Each row is a point on a landscape with many valleys, with its height.
A ball rolls from a point to whichever of its 2 nearest points has the largest drop for the distance, and stops where none of them is lower. Distance is the straight distance between rows; heights are no part of it.
<390> h=4.36: [-16   8  14  17   0 -12   1  32  -2 -14  -4  -5 -13 -20   7  -4 -15 -19
 -20  15]
<388> h=2.10: [ 29  -7 -18 -23  24  -3   6   4  -4   8  -7  -6   8  -8   0  -2 -10  -9
  16  11]
<118> h=4.22: [  2  -1 -19  15   2   9  -6  -7 -17   0   6  -7  16   6 -19  -3 -10  16
 -21   7]
<67> h=4.35: [-25 -11   9   6  -1 -22  -2   5   1  23  11 -17  -7   8 -18  -4   5   1
   6   2]
<542> h=5.06: [  7  -8 -15  -8   1   0  -5 -20 -14  24   8 -12  20  12 -18  -3   1  24
  16   6]
<693> h=4.38: [-11 -16   4  -6   7  -4 -13  12  20  -4 -16  -5 -10   0  -3 -16 -17 -27
   3  -5]
<834> h=3.22: [ 29 -10 -15  14  18 -15  13  -1   3  10   3  21  -1  -5 -10   9  11  -9
 -20  19]
<433> h=4.09: [  8  26  10  -1 -14  18  14   5 -10  -4   5  -8   4   3  13  10  -9  13
   2  -8]
<148> h=6.30: [-22   4   5 -14  -2  20 -21  -6   4 -11 -22  -7  -3  13   6  -8 -29 -19
  20 -10]
<450> h=5.71: [  8  -9  -6 -26   6   9  -7  -9   3  -3   0  -2  20  -5   6 -11   1  11
  29 -11]
<520> h=5.49: [ 14   0  -9 -24   7  10   1 -11  -9   3   6 -10  17  -6   8  -6  10  23
  25  -5]
<565> h=0.64: [-31  -6 -11   5  -2  13 -13 -18 -33  -6  -1 -12   5  -6   4 -14  -5  10
  -8   2]
<949> h=3.08: [-33 -22   7   8   2  -5 -18  -2   4  -9  -3  -2 -10  -5  -6 -16  -1  -9
  -9   2]
<916> h=2.27: [ 23 -16 -19 -16  16  10  -3  -5  20 -11  -7  17   8   2   2   1  -1  -3
   4 -14]
<598> h=5.65: [-28   1  16  15 -10  11  -9  10  17 -32  -6  25  -9  -1   4   4 -13 -10
 -15  -9]
<252> h=4.17: [-10 -24   4   1  16 -22 -11  17  18   3  -4  -7 -12   3 -16 -13  -7 -26
  -1  10]
<391> h=5.27: [ 11  -3 -10 -16  -1   2   1 -20 -13  16   9 -10  23   1  -4  -5  12  29
  18  -3]
<661> h=2.85: [-27  15   5   9 -15  17   5  -4 -24 -17   5  -2   6 -12  22   0   5  16
 -13  -3]
<894> h=6.33: [  9   8  -1  23  -4  -3   7  11  -6  -3   7   9   6  -4 -12   6 -10   9
 -25  13]
<358> h=4.73: [  0   9   5  -6 -13 -23   7 -12  -2  31  18  -2  -1   7   4   4  38  17
  17  -7]
<797> h=2.40: [ 37  11   7   9  -4 -14  15  -5  13  15  -7  23 -11  -3   1  21  20 -13
   2  10]
<488> h=1.90: [-23  23  11  11 -26   8   2   1  -9 -14   9  -1  -1  -5  17   0  12  17
  -7 -10]
<149> h=5.84: [-10 -10   2 -18   0  12 -17  -9  17 -10 -10   3   5  10   0 -15   1  -3
  21 -17]
<209> h=5.72: [-28  -5  -2 -23  -2  29 -16 -11  -4 -22 -17   9  -1   4  19  -1 -23 -13
  20 -16]
<395> h=4.72: [-10  -5   5  -3  -6 -13  -7  -5   4  13   5 -12  -4   9  -5  -5   9   5
  10  -6]
<701> h=3.89: [-39 -20   3   5   3 -17  -5  11  -7  11   8 -16  -3  -3 -13 -13   2 -11
  -3  12]
<864> h=4.37: [ 33  -7  -8  -1   6   6  16  -2  20  -7   3  36   0   0  12  23  15  -4
 -10 -10]
<844> h=4.39: [-12 -13   0 -14   1  -3   0  -9  14 -14  11  11   4 -10  20  -9  34  11
  -2 -16]
<938> h=2.06: [-35 -21  -8   8   6   7 -19 -16 -13  -8  -5  -4  -2  -6  -1 -22  -9  -1
  -5   6]
<41> h=2.25: [ 41  24   3   7  -6   7  11 -15  -6  18  -9   4   0  14  -4  22  -2  -1
   8   6]
<514> h=4.93: [-20   2   9   9  -4  -2   4  16 -18 -12   2 -11 -10 -19  13  -4  -1  -9
 -18  10]
<775> h=3.83: [ -4  -1   3  16   7  -3   5  27   3 -14  -5   1  -5 -16  -7   0 -20 -16
 -24  14]
<531> h=6.66: [ 31  -1   0 -27   9   4  12  10  18  -3  -7   9  -5  -1  21  14   3 -11
  26 -12]
<429> h=5.10: [ -6  -4  -1   1   4  -7   2   4 -11   4   6 -13   1  -3  -5  -6  -1   4
  -4   6]
<958> h=3.25: [  3  30  13  19 -24   5  -2  -7  -7   4   2   0   4  21 -10   9  -8  21
  -2  -6]
<295> h=5.41: [-20  -4  -3   4   6   0  10  14 -16  -6  10 -10   2 -24  18  -8  12  -1
 -27  11]
<106> h=1.57: [ 31  16   5   8  -4 -10   7  -7   2  19  -8   6  -7  10  -8  16   2 -14
   6  10]
<440> h=6.48: [-39 -21  -6  -7  -5  -9  -3  -9 -12  24  17 -22   3  -1  -9 -12  15   8
  16  -3]
<96> h=4.53: [  0   5  -7   7 -12   5  -6 -11 -15   8   2 -10   9  16 -17  -3  -4  17
  -6  -6]
<931> h=3.75: [ 11   6  11  14  -7 -30  11  -3  11  25  11  19 -11  -7   1  13  35  -3
  -6   7]
<828> h=5.11: [-11   4   7  -8 -10 -20  14  -3 -10  36  19 -21  -5   7   1   2  22  11
  26   2]
<40> h=3.76: [29  5 -5 -1  0  0 15 -4 10 -4  4 20 -2 -4 15 17 24  7 -5 -8]
<447> h=3.09: [ 26   4   1   3   2 -16  15  -5  12  13   4  14 -10  -5   9  14  28  -2
  -3   4]
<853> h=4.79: [  2   4  -5   9  -8  -6   0 -14 -15  28  10 -16   7  17 -25   2  -4  15
   4   3]
<392> h=2.36: [-22  17  20   2 -17  19   5  15  -4 -27  -5   7  -9  -3  23  12  -7  -5
  -3 -11]
<557> h=5.09: [-19   0  11   9 -11   7 -10  -1  13 -19  -2   7  -7   8   1  -3  -5   0
  -4 -10]
<311> h=1.12: [ 26  -8 -23 -21  18  15   6   4   6  -2  -7   5  11  -2   0   5 -17  -7
   8  -3]
<372> h=5.85: [-28  -4  -3  19  -6 -13   3  13 -15  -6  14   1   6 -18   1  -5   9   3
 -32  14]
<121> h=4.03: [ 18   1   1  20   8 -19  -3   6   8  11  -5  13  -6   8 -31  10 -12 -13
 -11  22]
<242> h=4.98: [-27   1   3 -13   2  29  -8  -8 -17 -25 -12   0 -10  -8  24  -7 -21  -9
  15  -5]
<430> h=4.61: [  2  12  11  14 -10   2  -4   7   2  -6  -2  -3  -4   6  -8   4 -19  -1
  -7   1]
<354> h=2.32: [ -6 -15 -11  15   4   9 -18  -6   5 -12  -2   7  11   9 -18  -5 -13   0
 -20  -2]
<480> h=3.68: [-26 -16  10   6   5 -15 -20   7  15  -1  -2  -5 -11   5 -20 -15  -4 -14
  -3   2]
<540> h=5.51: [  9   6   6 -10   6  -5   8  17   0   5  -3 -20 -11  -6   7  -2   2 -12
   8   4]
<803> h=6.05: [-13 -12   0 -17   6  -5  -5   0 -11  15  -1 -31   3   0  -7 -12  -5  -1
  23   3]
<268> h=2.95: [ -7 -13  -8   8  10   6 -19   3  10 -18 -11   3   2   1 -16  -9 -24 -13
 -18   0]
<904> h=1.83: [-24  10  -6   5 -15  18  -1 -17 -31  -9   2 -16  11  -3   8  -7   0  22
  -7  -3]
<666> h=3.98: [-28   7  12  -6  -5  20  -2   6 -10 -22 -14   2 -18 -10  28  -2 -16 -13
   3  -5]
<231> h=5.53: [-16 -13   7  -2  -1   1 -20  -8  22 -13  -7   3  -4  10  -4 -13   3  -4
   7 -17]
<400> h=6.24: [-23 -18  -5 -20   3  -3  -8  -6 -19  19   8 -25  12  -4  -1 -15   4  12
  23   4]
<833> h=4.48: [  7  24  16   6 -15  15   6  15  -5  -1  -4  -6  -7   4   5  12 -16  -2
   0  -3]
<872> h=3.65: [ -1  -3 -13  -4   4  22  -2  -7  -9 -17  -1   1  15  -1   0  -4  -9  10
 -13  -5]
<228> h=3.30: [ 35  12  -7  -6  13  -1  15   4 -11  16  -8  -8  -2   1  -1   9  -4  -7
   6  17]
<745> h=3.04: [ -2 -11 -13   9   3  14  -4  -6   5 -21  -3  13   8  -2  -3   0  -4   7
 -20  -4]
<174> h=0.62: [-15  16  21  -2 -18  14   9  -2   1 -19   5   1  -2  -2  19   6   8   8
  -1 -16]
<189> h=3.73: [ 24  -1  -3  22   3 -21   4  -5   8  13   1  24  -2   1 -24  14   3 -12
 -19  23]
<634> h=3.62: [ 12  28   8   4 -17   5   7  -9  -6   5   3  -3   3  16  -2  11   5  19
   9  -6]
<550> h=5.79: [  3  -2   2 -22  10  -4   3   8  -3  12  -6 -22  -6  -4   4  -9  -5  -7
  23   7]
<34> h=2.76: [ -9  28  20  21 -26   6  -1   7  -5 -10   5  -1  -1   7   1  10  -2  17
  -8  -5]
<211> h=5.97: [ 15   1   8 -24  15  -8  13  26  10   0  -3 -13 -11 -17  25  -4   4 -22
  14  -1]
<122> h=4.30: [ 10   6   1   8 -16 -24  16 -13  -5  30  17   9  -3   3  -1   9  39  10
  -2   1]
<196> h=5.96: [ -2 -20  -8 -26  12   6 -22 -12  12   1  -8  -2  14   5  -3 -16  -3   4
  28 -12]
<554> h=5.46: [-16   8  10  10 -16   4 -10  -9  10  -7   2   0   3  15  -7  -4   3  18
  -4 -15]
<104> h=2.73: [ 24  -4 -17 -10  19  -2   9   5  -9   7   1 -12   4  -4  -5  -3  -3  -2
  -3  13]
<100> h=6.12: [-12  -5 -10  21  -3 -14   3   7  -8  -1  13   9  10 -10 -14   1  -3  12
 -33  12]
<776> h=2.94: [ 34  17  -6  -5   1   9  16  -2 -13   8  -1  -1   3   2   5  15  -2  10
   5   2]
<572> h=3.11: [ 13 -13  -8  -6   3   3  -9 -16  21  -6  -1  17   5  13  -6  -2  10   7
   5 -15]
<641> h=6.96: [ 37  15   3 -13   8   2  18   4   9  10 -11   7  -8   3  16  18   1 -14
  16  -1]
<909> h=5.04: [ 10   2   5 -11  -5  -5  -3 -14   9  11   2  -7   0  14  -1  -1   8  13
  19  -9]
<921> h=3.80: [ 30 -11 -16   8  19  -6  11  -1  14  -1   4  26   1  -6   2  12  16  -4
 -17   3]
<826> h=3.61: [ -7  -6  -3   3   8   9 -15  13  12 -15 -16   5  -4   9  -9  -8 -31 -27
  -4  -6]
<502> h=4.31: [ 13   5   3  17   2  -8  -5   6   6   5  -4   1  -7   8 -20   2 -18  -8
 -10   9]
<607> h=6.36: [ 14  -1   2 -26   8   1   8  11  14  -4  -7  -4  -5  -9  21  -1   3 -13
  21  -9]
<323> h=3.27: [ 15   1  -3  21  12 -11   8  23   9  -9  -1  17  -6 -13  -7  10 -17 -13
 -28  20]
<80> h=3.72: [  8 -12  -5 -15   6   1  -1  -7  22 -10   6  18   5   0  11  -4  23   8
   6 -16]
<2> h=2.59: [ 22   6  -4  12  10 -16  14  13   2   4   5   7  -6 -10  -7  10   4  -9
 -17  19]

Call two points neighbours if one is among the 2 nearest of the other. Go from one point of each pair to the other, from neighbour to neighbour, staying as low as possible. Name the highest point that can't be avoided.
<174>, <2>: <430>
<565>, <174>: <661>
<106>, <311>: <228>
<2>, <106>: <864>
<565>, <354>: <693>

For each start below, name the point where the ball stops.
<634>: <174>
<828>: <106>
<100>: <2>
<641>: <311>
<252>: <565>
<864>: <106>
<148>: <174>
<209>: <174>
